Points, in no order, along strands that fork, close into loops and pass close to each other.
Two points are linked if the straight distance between their rows is under 75.7. Some points are linked to none.
(953): [ 26  14 -14   6  -9   4 -30   4 -23  32   9  35 -30 -30  76  16   3   9
  23 -24  -4]
(768): [-29   2   5  14 -18 -18  18 -18  15 -30 -25  -8  25  26 -52 -68 -30  15
 -20   1  15]
(631): [  3 -37   1 -29  94  19 -56  17  40 -44 -41 -24   6  10 -47  -3   3 -44
  14   7 -36]
(969): [ 42 -37 -12 -50  16  12 -45  18  -9   8 -10 -14  -2  19  -1 -14  -8 -13
  -8 -10 -26]
(349): [-57  15   7  33 -10 -22  62 -20  35 -10  12  -6  10  17 -48   5   6 -10
   3  22 -12]
(656): [-43  -9   3   8  25 -18  22   9 -10 -46 -13  -7  34 -20 -86  -1 -27   6
 -14  13  23]
(442): [ 21  16  25  38  10   4   5  16 -26 -30 -12 -24  -1  13  33 -25  -3  39
   0 -45  24]
(288): [ 43   5 -14 -33 -26  16 -28 -14  13  -7 -11 -40  22  27 -10 -32  24 -19
 -33  31  25]
(1053): [ 20  54 -38   1 -24  21 -24 -28  45   6 -35 -15  19   8  15 -23  26 -49
 -41  36  46]
(946): [ 30  32 -21  -3 -26  18 -40  -5  -9  32  -8  28 -22 -25  72   3   4  -6
  -3  -5  29]
(445): [-24 -11  -5  -6  19 -11   0   8   3 -26 -16   0   1  -3 -26   2 -20 -11
  16 -17 -20]
(468): [-11   5   1 -11   6 -11  25   4  13  11  32 -12  -2  -2  -9  56  32 -26
  17  12 -36]
(291): [-10 -38   5 -55  -9   4  -6  -5  11   7  -5 -13   4  21 -46 -13 -13 -23
  -9  18 -38]
(883): [  5 -14  22  16  20  14   6  35  -4 -17 -15   1 -17  41  10  -9 -20   5
   9 -52 -35]
(1049): [ 19  69 -30   4 -37  30 -15 -19  50  22 -16   9  -1   8  36 -12  21 -39
 -44  31  40]
(39): [-31  19 -10  26 -42  -8  24 -34  45  11  -8   6   4  37 -11 -50  -1 -15
  -3  13  -9]
(818): [ -1 -29  10 -18 -26  -4   7  -1 -18   1  11  -4   0  13 -14 -20 -24  21
   4 -10  -8]
(842): [ 25   1  -4 -18 -15   7 -11  -9   2 -26 -14 -36  22  23 -18 -31  16  -8
 -16  14  16]
(113): [ 22  23 -21 -18 -36  15 -14 -17  13  25  17   4  -2  13  22   5  23 -22
  -7  23   6]
(976): [-30 -19  29  10  76  33 -11  40  22 -42 -49  -3  -6  37 -52 -10 -35 -36
  -3 -30 -48]
(671): [-24 -31  13  -6  41  -7  23  27 -19 -38  -8  -8  31  -6 -90  28 -17   6
 -25  14  17]
(153): [  8  24  27  49 -13   1   7  -8 -28 -14  -5  -9   1  -8  49 -25  -2  53
   5 -31  38]
(797): [-12 -34 -15 -30  73   6 -56  13  35 -33 -39  -6   0 -10 -43   0  -7 -48
  29   0 -42]
(342): [  1  45  19  48 -13 -15   2 -20 -22  -4 -18 -11   5 -37  56 -18  16  30
  10  -3  49]
(1100): [ 42   4  -8 -10  21   3 -19  12  -7 -25 -19 -51  18  -1   4  -8  25  -6
 -10  -7  25]
(724): [ 30  28 -45 -31 -17  19 -52 -12  25  13 -23  18  -1 -13  24  -8  -4 -43
 -20  24  20]
(706): [-28  27  -7  21  -7 -21  28 -26  17  -6   9  -1   1 -18  -1  19  22 -19
  23  15  -7]
(520): [-59   4  22  50   6 -15  44   7 -22 -31   1  31  29  -9 -55  -1 -42  38
 -11  -9  27]
(681): [-13   7  47  47 -16   5  41  -6 -15  -3  36  -7   3  10   5   4   7  60
   2   7  17]
(633): [-15 -51   9 -75   5  17 -26  -5  26   7  -7 -24  11  30 -64 -14  -7 -43
 -12  37 -54]
(203): [  7 -48  27 -14  -7 -10  20  21 -40  14  38   6  -8  -4  -3  26 -14  49
   5 -11  -6]
(598): [-48  34  27  69 -26 -14  45 -32  17   8  25  16 -13   2  16  -4  13  39
  20  12   0]
(865): [ 42  32 -35 -31 -26  20 -39 -23  27   4 -26 -18  23  14   3 -33  17 -32
 -46  37  47]
(932): [ 25 -21 -14 -32 -53   8 -25 -16 -14  29  14  21 -11   7  23 -29 -12  11
  -7   2   3]
(878): [ 29  -3 -45 -50  11   9 -59  -6  13  -5 -28  -7   9 -26  -1   0   8 -39
  -3  24  12]
(94): [  7  52 -18  22 -38  -8  -6 -38  11  25 -18  13   0 -29  51 -17  20  -6
 -14  20  48]
(868): [ 24 -20 -11 -26 -47  13 -28  -5 -17  39  17  37 -28   8  47  -9 -15  13
  12 -14 -11]
(535): [ 34 -15  38  21  13  10  22  26 -31  12  38 -13 -13  20  38  22  17  53
  -4 -27  -5]
(22): [ 11   1 -37 -30 -22 -24 -39 -24 -21   6 -31  12   7 -53  18 -25 -14  -2
   7   7  34]
(98): [ -2 -51   4 -50  13 -22  20  22 -33   1  25 -14  12 -21 -54  38  -5  13
  -9  18  -5]
(60): [  1 -13  12   7  63  22 -20  36  20 -38 -40 -12  -8  36 -24 -14 -17 -33
   7 -41 -46]
(329): [ -7  22 -28  -1 -39  -2   2 -27  33  12  -2   9   0  14   3 -25  12 -26
  -2  21   3]
(644): [ 47  -1 -33 -23  35  -6 -44  11 -17   3 -29  -7   1 -32  37   6  15 -14
   7 -22  11]
(427): [ 53  -1 -42 -45  40  12 -55   9   6   8 -21 -14  13 -23  20  32  33 -37
  -2   5   5]
(1153): [-54 -19  37   2 -13  11  60   5  11  22  29   9 -19  36 -16  34 -10  -4
   5   4 -45]
(743): [ 15  26 -11   5   3 -20  -2 -10 -15  -2  -2 -18  10 -35  24  13  29  -9
  13   9  23]
(126): [-34  39  29  64 -13 -24  41 -33  -8   8  25   5  -4 -39  17   8  14  46
  20  17  24]
(111): [ 26  23  12  32 -20  28 -12   5   7 -11  -9   1 -22  51  53 -35   4  -3
   0 -40  -8]
(660): [ 54  20 -28 -34 -22  29 -38   6   2  40  15  11 -12   6  41  24  23 -21
 -20   9   7]
(186): [-13  53  29  68 -17 -12  15 -41 -15  12  -1   3  -6 -41  57 -13  24  43
  25  12  33]
(58): [ 35   2   0   5  25  -1  -7  22 -26 -25 -12 -33  11  -5  16 -12  11  18
  -6 -30  27]
(362): [ 21 -31 -10 -51 -10  11 -32   3   1   6  -2 -14   2  25 -21 -16  -2 -20
  -5   9 -28]
(1063): [-30 -27  30 -12  27  13  21  22  10 -32 -14 -19  15  31 -76   1 -22 -20
 -26   9 -23]
(1124): [ -3  42 -10  23  -8 -11  12 -14  12  20  25   3 -11 -14  30  35  43 -24
  22  15 -11]
(553): [ -6  -9 -26 -22 -17 -37  -9 -22 -28   2  -5   3  14 -62  -1  -9 -15  16
  16   7  31]
(551): [ 30  43 -18  -6 -10  -4 -17 -12 -16  33   4  -6   2 -47  50  28  35 -17
   1  22  26]
(618): [ 55 -25  -6 -31  20  12 -23  26 -14   8   3 -20  -8  27  25  -5  11   7
  -9 -24 -16]
(469): [ -5   9 -50 -24 -29 -18 -32 -34  22   9 -35   2  13 -17 -18 -54 -10 -26
 -15  26  25]
(592): [-14 -18  27  24  19  -5  30  28 -26 -16   9  13  -1   6 -11  19 -22  31
   7 -28  -4]
(1191): [ 43 -14  17  -1 -10  13  -3  17 -18  10  23 -16  -9  33  40   2  18  22
  -9 -23  -2]
(758): [ 12  22 -17 -15   6 -13   4  -8  13  14  22 -17   6 -20   2  50  43 -34
  15  24 -13]
(624): [ 28 -17 -42 -47  -7  -1 -50  -6 -15   8 -18  12  -5 -27   6 -13 -12 -14
  -1   2   8]
(78): [ 11  41 -24   9 -38   6 -27 -28   9  17 -26  22  -8 -19  48 -31  -3 -14
 -11   4  37]
(741): [  8  -5  -5   6  45  12 -19  27  17 -20 -30   2 -22  24   9  -3 -12 -31
  19 -47 -46]
(413): [ 16 -23  51  32  29   8  37  44 -39   4  37   0  -5   7  14  30   2  68
  -7 -22  11]
(392): [ 17 -13   0 -20  47  16 -20  10  29 -40 -23 -49  20  22 -46   0  23 -37
  -7  20  -8]
(769): [ 24 -25  -7 -35  76  16 -51   4  44 -42 -34 -41  24  10 -41  11  29 -47
   9  20 -12]
(172): [-14 -25  67  54  12  18  50  29 -44  -4  41  19   9  10 -15  30  -4  72
 -18  -3  31]
(857): [ 45  54 -24 -18 -19  41 -27  -2  30  36  23   6  -3  14  46  44  42 -39
 -29  24   9]
(948): [  1 -15  17   6  27 -12  27  27 -16  24  35  11 -27  -7  25  56  16  17
  23 -21 -34]
(654): [-21 -30  15 -14  17 -26  47  20 -28   3  42  -3  12 -28 -52  57   5  14
   5  20   3]
(508): [-13 -46  31 -23  34  11  31  37 -21 -17   0 -14  13  20 -69  29 -16  -3
 -32   6  -7]
(692): [ 24  74 -20  15 -26  37 -15 -10  38  29  10   8 -13  20  49  21  42 -48
 -24  20  15]
(601): [-58  -7  21   5 -13   2  52 -10  32   5   7   2  -5  37 -37  12 -10 -22
   2  16 -42]
(492): [-32  19  35  61 -26  -3  48 -16  12  -5  26   5  -7  24   6  -8   2  40
   4   0   2]
(825): [-12 -26 -15 -23  44   4 -41  11  20 -23 -35  16 -12 -13 -31  -8 -30 -40
  24 -22 -50]
(496): [ 11 -21  -5 -26 -51   2  -7 -17   1  10   6  -5   3  28  -8 -44 -12  10
 -16  19  -1]
(607): [-44 -29  26 -15  58  24  -9  21  24 -37 -36 -12   7  21 -78  -9 -36 -36
  -8   1 -38]
(744): [-52   1   4  19   1 -29  35  -7  -3 -33 -11   5  28 -13 -70 -17 -36  20
 -10   8  22]
(355): [  0  -5 -32 -21  20   7 -45   3  21  -7 -28  16 -15  -4  -6  -8 -14 -46
  25 -13 -32]
(560): [ 13  52 -17  12 -32  -5  -8 -31   4  41   3  14  -3 -45  55  12  28 -17
  -8  33  34]
(1104): [-20 -11 -13  -8 -26 -36  10 -23 -20  15  23  18  -4 -55   4   9  -9  25
  26  13   9]
(991): [  5  27 -55 -31 -18   9 -53 -31  33   5 -49  15  10 -28  -7 -39 -13 -45
 -26  32  34]
(1073): [-37  34 -15  31   8 -17  14 -19  37 -29 -21  -3   4  -4 -19 -11   4 -31
  19  -3  -9]
(861): [-60  30   1  43   1 -23  43 -19  30 -24 -11  11   6   5 -30 -12 -15 -11
   8  -2  -4]
(374): [ -2 -21   4  -1 -20 -10 -14  -2 -30  -7  -6  10   5  -7  10 -32 -32  38
   9 -22  11]
(794): [-17   1  15  31 -49   7   9 -28   7  16  16  24 -18  21  35 -29  -9  31
  12  -8  -3]
(913): [ 23  -3 -18   4  49 -24  -5  24 -19  22   4  14 -16 -44  53  39  17   8
  32 -42 -25]
(1015): [-40 -17  35  20   5 -16  67  12 -33  10  54  21   5 -28 -40  54  -2  37
   4  24   5]
(1004): [-21  -5  10   5 -22 -31  31 -22 -18  19  49  10  -2 -40   4  23  11  34
  21  19   3]
(982): [-36  -1  -8  28 -34 -26  27 -34  36   7 -14  -3  18  35 -36 -80 -24  13
 -20  14  11]
(772): [ 37   0 -34  -6  54 -19 -27  21 -22  10 -16   7 -13 -37  47  20  13  -4
  25 -35  -9]
(1013): [ -1  -1   5  -2   8   3   3   1  22 -36 -14 -33  16  27 -38 -20   8 -21
 -12   6  -1]
(80): [ 14 -23  11  -6  38   1  24  32 -11   8  17 -11 -12  14   7  41  11   3
   9 -24 -32]
(209): [  1 -27  21   9  50  -8  33  45 -30  -7  15   9   0  -4 -16  40  -9  27
  -3 -30  -7]
(821): [ -6  13 -27  -3 -14   3 -21 -11  21  -5 -18  13  -5   7   3 -22  -7 -36
  14  -5 -12]
(20): [-43   2  21  44  12 -13  28  14 -29 -26   0  24  10  -7 -27   4 -45  37
   3 -26  17]
(698): [ 17  17  11  35   9  22  -2  26   6  -7  -4  -1 -27  45  47  -9   2   1
  13 -47 -23]
(733): [-37 -17  13 -13 -14  -5  38   6   3  29  35   8 -19   9  -2  48   5 -11
  18  12 -46]
(1058): [-16 -10  61  53 -13   9  44  10 -35 -10  38   4   8   4 -11   5  -4  82
 -17   1  39]
(1209): [ -1 -55  17 -43 -24 -14  25  10 -34  19  38  -7   3  -3 -22  24 -10  30
  -4  16  -8]
(742): [-23 -21  38  16 -20 -17  54  -6 -29  21  66   5   1 -22 -16  42   9  56
   1  31   7]
(206): [-19 -18  11  15 -51  -5   4 -25 -14  11  10  25  -2   6  22 -44 -38  55
   7 -15   8]
(462): [ 26  -4 -24 -19 -29  15 -34   2  -7  43  19  46 -38   0  61  12  -8  -8
  14 -20 -21]
(290): [-24  -1   8   6 -12  -5  26  -8  21 -26 -10 -18   8  28 -42 -31 -11  -2
 -12   1  -5]
(853): [ 17  21 -44 -24 -35  23 -48 -12  15  19 -21  37 -15 -10  28 -28 -16 -29
 -14   3  11]
(526): [ 12 -28  12  -1  -4 -16  -2  15 -51   3  14   7   0 -27  20   2 -25  58
  16 -24  19]
(1129): [ -3 -41  29 -25  27   9  27  34  -8  -1  11 -11  -2  28 -30  30 -13  -1
 -11  -6 -31]
(739): [  1   6 -22 -12   0 -27  -6 -10 -14 -12  -5 -18  13 -41  -3   8   6  -2
  11   5  23]
(407): [ -4  22  15  43 -46  22   1 -15  13  -1   1  15 -27  53  43 -47  -5  12
   5 -23  -4]
(1074): [  4 -12  -2  12  52 -21  16  30 -18  22  19  23 -26 -31  33  53   6   9
  33 -35 -35]

A piece is all that can be reached along the links. How many separate loops has the piece of each point below (a circle has one, a figure eight two, a Y none), and how many tips (points with one link)?
(58) | loops 2, tips 1
(560) | loops 4, tips 1
(861) | loops 1, tips 0

How many points has the smallest loop of links through each point below? Write none if it is on no loop.
(508) | 10
(861) | 10
(660) | 15
(624) | 12
(631) | 13
(342) | none

Name the points in between on the shortest way along the links from the first point to the second, in order.
(631); (153) | (769) > (392) > (1013) > (842) > (1100) > (58) > (442)
(743); (427) | (739) > (553) > (22) > (624) > (878)
(427); (607) | (644) > (772) > (913) > (1074) > (948) > (80) > (1129) > (508) > (1063)
(374); (508) | (206) > (794) > (407) > (111) > (698) > (883) > (741) > (60) > (976) > (607) > (1063)
(982); (492) | (768) > (290) > (1013) > (842) > (1100) > (58) > (442) > (153) > (342) > (186) > (126) > (598)
(1049); (39) | (692) > (857) > (660) > (113) > (329)
